Each scene shows the same named points in several views. A view is turned or mirrored, and shifted as a whole, has a little noise and may leave points out.
In the rows, zero is written as 128.

Scene 1
View 1
gif: [175 122 118 116 122 160 132  93 108 123  93 176  88 103 126 136 113 103
 110  85 106 134 182 133  94 133 100 141 102 124 158]
givo: [187 125 102  99 129 162 125  73 101 117  97 174 116 115 109 124 134 134
 136  89 126 129 157 108  70 130  95 134 110 105 155]
Nuna: [197 137 104  92 129 135  99  94 117 135 129 135 152  93 146 114 123 121
  87  86  77 150 187 140  72 117  98 145  87 146 154]
lebok: [165 115 109 142 139 139  84 138 148  99 145 151  76 146 112 147 144 114
 124  97 111 148 142  72  83  93 106 151 121 148 175]
Sos: [157  96 113 101 179 141 117 141 118 118 133 164  74 148  93 149 149 116
 146 101 102 168 138  42  53  81  97 135 139 141 183]
Zutup: [186 119  90  93 158 139  98 114 123 119 137 142 130 132 112 123 148 140
 128  88  99 153 142  79  44  91  94 138 116 137 167]
madag: [165 118 142 182  89 131  98 103 153 101 163 166  56 122 143 159 120  58
  95 135 103 140 188 148 174 145 105 148  92 108 151]
beg: [190 106  95 104 163 138 106 126 128 126 151 144 100 131 122 121 144 119
 118 103  88 163 152  82  67  91  82 143 116 132 169]
zuzi: [158 109 112 130 145 129  91 131 139  98 153 155  87 157 100 152 156 123
 141 108 119 149 136  56  73  94 109 144 130 135 172]
befe: [146 135 175  84 138  68 105  67 102 122 217 145 193 121 122 172 163 102
 135 182  70 172 184 118  96 134 127 112 104  97 137]
kol: [168 127 133 145 110 105  76  95 145  95 195 145 132 136 126 153 154 109
 118 140  99 149 157 111 114 125 112 141 105 112 148]
Nulug: [172 133 104 137 110 143  78 116 141 102 116 147 106 123 129 133 129 121
 100  68 109 133 161 111  85 112 113 157 102 162 165]
luti: [152 133 120 169 108 116  46 151 172  86 162 133 102 144 132 157 146 108
  92  92 100 143 159  93  99  95 131 168 104 185 172]
tipug: [202 123  78 137 127 150  72 140 160 114 126 129  93 117 144 107 121 113
  70  60  86 151 161 114  81  93  87 166  95 174 170]
buz: [160 106 124 148 138 133  96 144 150 108 155 154  58 139 125 152 131  83
 108 112  95 161 167  94 115 103 102 152 112 145 175]
dipe: [193 107  96 108 155 127 100 102 130 109 174 146 114 145 102 129 166 133
 142 123 107 157 127  68  68  97  79 135 125 104 158]
View 2
Sos: [156 191 160 134 158 127 150 107 158 178 120  85 131 130 130 158 139 137
 121 115 179 134 109 123 103 131 119 100 149  48 134]
Nulug: [ 99 135 148 122 157 110 137 116 149 150  87 128 115 162 131 163 172 139
 159 121 119 173 148 167 129 126 125 127 137 100 120]
buz: [115 147 130 140 144  87 150 107 135 133 124 113 115 116 120 178 140 105
 188  93 151 151 108 128 105  94 117 144 156 113 115]
Nuna: [ 95 138 153 116 146 142  93  89 127 104  92 136 142 164 131 138 177 161
 160 116 158 165 190 184 117 122 138 116 136 121 108]
gif: [102 156 124 119 130 135 124  72 117 122 114 128 161 143 131 172 207 147
 145 123 146 122 139 172 145 114 121 148 166 101 125]
beg: [126 176 155 136 157 128 128 100 149 129 108 110 123 143 108 141 154 146
 139 106 167 158 141 133 103 130 116 102 138  78 124]
dipe: [133 184 152 117 162 145 143  97 157 128 103 122 126 140 101 141 143 160
 124  93 162 177 113  99  91 151 125 113 132  91 151]
luti: [104 116 141 129 164  70 157 137 155 163  96 123  89 138 138 179 123 102
 198 100 119 181 126 143 105 103 125 139 130 128 107]
lebok: [122 158 141 133 157  99 160 119 156 163 107 113 111 135 121 169 143 125
 152 110 136 157 107 126 115 121 117 126 146  86 131]
Zutup: [128 168 164 119 162 137 132 106 157 149  95 115 129 161 120 138 155 161
 127 117 156 167 147 141 110 144 129  98 129  74 133]
zuzi: [135 168 149 117 158 120 163 111 159 169 107 110 119 133 126 168 135 135
 138 103 145 162  96 110 102 132 124 123 140  82 142]
madag: [ 87 133  96 133 121  96 146  79 102  81 133 151 136 106 103 197 176 104
 205  81 138 144  98 128 128  83 113 190 175 159 128]
befe: [149 136 139  74 129 176 111  66 113  89 120 147 163 117 159 155  91 162
 169  67 215 180 144 107  41 124 187 147 126 176 141]
givo: [113 170 138  99 139 163 131  75 133 133 102 135 162 161 128 159 201 174
 112 121 137 140 134 157 136 147 131 141 156  90 154]
View 3
beg: [141 137  98 102  87 125 121 134 122 129 140 118 122 110 116 173 135  97
  81 130 111 116  87 119 116 107 130 130 126 120 137]
buz: [139 177 111 149  58 100 102 148 135 143 158 161 130 145 104 151 125  84
  97 126 117 123 115 154 147 108 132 129 120 126 155]
zuzi: [137 134  88 101  58 111  97 142 137 135 137 139 121 120 106 193 120  53
  91 154 112 140 106 140 135 151 128 117 126 128 140]
Nulug: [117 143 139  97 107 139 136 121 121 128 115 133 125 129 126 172 119  73
 113 112  94 137 112 161 161 109 143 120 141 130 136]
tipug: [109 155 163 106  99 142 141 148 105 138 119 122 121 134 121 154 136  96
 115  84 100 126 104 157 153  68 148 125 136 122 153]
Zutup: [134 119 100  73  99 140 130 121 117 121 123 111 119 103 123 189 127  82
  85 138 101 129  83 128 121 123 133 124 134 125 126]
Nuna: [127 145 127 110 153 145 162  82 119 105 130 130 135 120 148 147 117 117
  99 114  88  98  88 141 139  85 136 130 146 129 131]
madag: [150 215 112 183  95 106 127 113 186 142 189 201 138 173  93 128 111  98
 125 105 111  86 148 171 172 109 139 110 126 105 150]
dipe: [144 127  77  93  84 131 121 132 150 122 153 117 118 108  96 201 132  79
  86 145 113 103  96 106 113 149 124 111 125 107 134]
befe: [144 141  60 162 146 104 135  52 161  81 185 161 163 139 141 171  77 127
  84 209 105  55  93 105 124 176  85 108 148 146 158]
lebok: [130 147 110 110  57 113 104 151 128 140 135 142 120 132 104 181 123  64
  98 130 109 145 112 147 147 129 136 120 127 127 144]
gif: [169 178  89 109 121 126 138  85 149 137 139 163 125 121 132 130 123  89
 104 104  90 125  99 176 147  87 161 130 133 118  98]
luti: [ 90 150 164 144  74 113 111 153 118 132 128 153 139 161 121 178 103  72
 118 136 106 140 134 165 178 129 122 112 141 145 183]
givo: [168 152  72  73 126 140 142  77 160 124 131 138 118 100 120 163 125  69
  98 114  88 121  95 153 133 119 156 117 133 109  89]
kol: [128 153 106 149 112 122 134 108 165 110 171 157 141 149 103 181 101  91
 112 152 108  81 128 129 150 157 114  98 139 119 161]
View 4
Sos: [162  86 119 131 169 129 119 105 124 135 102 113 150 135  85  83 139 134
 111 154  97 109 190 166 131  96 120  79 120  93 122]
givo: [137 103 100  99 146 125 143 120 101 123 125  94  96 137  99 120 129 124
 151 125 162 103 145 149 126  80 155 156 104  76 129]
luti: [163 144 128 177 122  97 161  89  79 131  92 128 109 134 130 147 123 122
  56 136  80  92 135 151 130 129  85 124 117 166  88]
beg: [156  97 131 131 159 116 152 104 127 142 137 119 120 145  91 126 140 128
 108 147 116 102 150 158 141 112 137  95 140  99 123]
lebok: [154 109 125 141 145 114 134  98  91 134  99 121 121 138 107 110 125 108
  89 140  94 102 160 152 133 117 108 108 121 129 110]
Nulug: [152 118 111 144 128 111 165  95  80 143 120 117  83 135 120 152 131 127
 105 123 121 115 138 148 125 101 113 136 123 116  99]
Nuna: [146 120 117 133 137 103 199 103 128 134 162 111  94 138 120 178 146 165
 115 133 150  99 111 153 139  84 150 151 138  96 115]
dipe: [170 100 111 120 168 132 128 108 130 130 127 107 109 142  69 117 132 102
 113 149 128  81 140 162 128 142 135  90 123 101 142]
gif: [111 116 131 106 137 103 159 117  90 113 120 102 123 142 125 126 136 139
 134 124 146  95 142 137 144  58 162 172 113 100 118]
tipug: [137  98 148 144 129  98 181  91  75 163 152 134  88 151 135 158 138 122
  91 127 112 127 132 139 147  96 116 123 152 123  90]
kol: [157 157 115 143 143 108 149 110 126  96 109 110 110 136  94 149 125 111
  82 142 125  40 105 156 134 150 134 142 106 150 136]
Zutup: [173  96 102 132 155 132 151 100 126 150 136 108 100 136  87 130 137 133
 121 142 129 117 153 163 122 110 125 102 133  83 122]
View 5
dipe: [137 139 118 147 161 106 169 118  88 123 126 144 150 146 142 107 132 105
 137 131 114 115 121 146 102  81 149 117 148 164 119]
Zutup: [109 146 127 150 141  97 161 146  91 122 145 148 134 131 136 151 138 124
 125 167 108 116 131 141 114  84 133 102 155 159 116]
zuzi: [139  99 130 131 136  97 143 114  96 108 133 136 136 150 134 133 141  86
 128 125 110 121 113 135 120 112 131  97 163 161 129]
tipug: [157 128 118 129 129 138 116 101 101 130 161 159  93  74 110 175 145 125
  92 158 143  83 163 157 130 112 130  85 143 148 116]
befe: [119 135  88 191 157  96 102 121  99  87 132 190 119 172  92  67  53 174
 174 108  97 186 104 125  70  99 177 168 152 189 165]
kol: [163 127  86 152 154 121 113  92 103 111 119 165 103 136  97  93 104 125
 142 115 134 144 134 134 101 120 149 127 144 182 162]
Nuna: [113 163 105 173 132 115 128 142  87 121 162 179 100  79  86 149 107 185
 133 179 129 122 146 149 100  95 145 110 139 162 129]
beg: [127 130 130 148 140 109 144 126  88 118 156 161 138 115 132 138 128 128
 119 146 116 100 124 153 110  84 146 112 150 158 106]
Sos: [119  87 159 135 129  82 150 135  83  98 158 140 159 148 145 145 141  92
 128 131  97 104  88 145 118  92 136  98 172 145  97]
madag: [202  82  90 147 136 138  88  60  85  94 139 168  96  58  51  84  93 121
 151  95 177 107 120 159 105 151 147 105 127 167 160]
lebok: [153  99 131 122 132 112 126 104 103 110 142 140 120 129 124 147 143  91
 115 132 122 104 124 142 128 114 127  90 156 155 127]
buz: [168  79 132 131 127 122  99  86  95 105 157 162 114 105 109 133 119 104
 117 109 131  98 115 152 120 123 144 103 154 155 121]
luti: [159 103 109 114 131 128  77  84 127 117 144 159  68 135 108 166 127 101
  95 131 121 125 159 128 134 137 130  94 163 161 157]

In a view up to two points have been moved. Name them for each view, in the order of its rows, or write -.
view 1 -> Nulug
view 2 -> buz
view 3 -> -
view 4 -> -
view 5 -> tipug
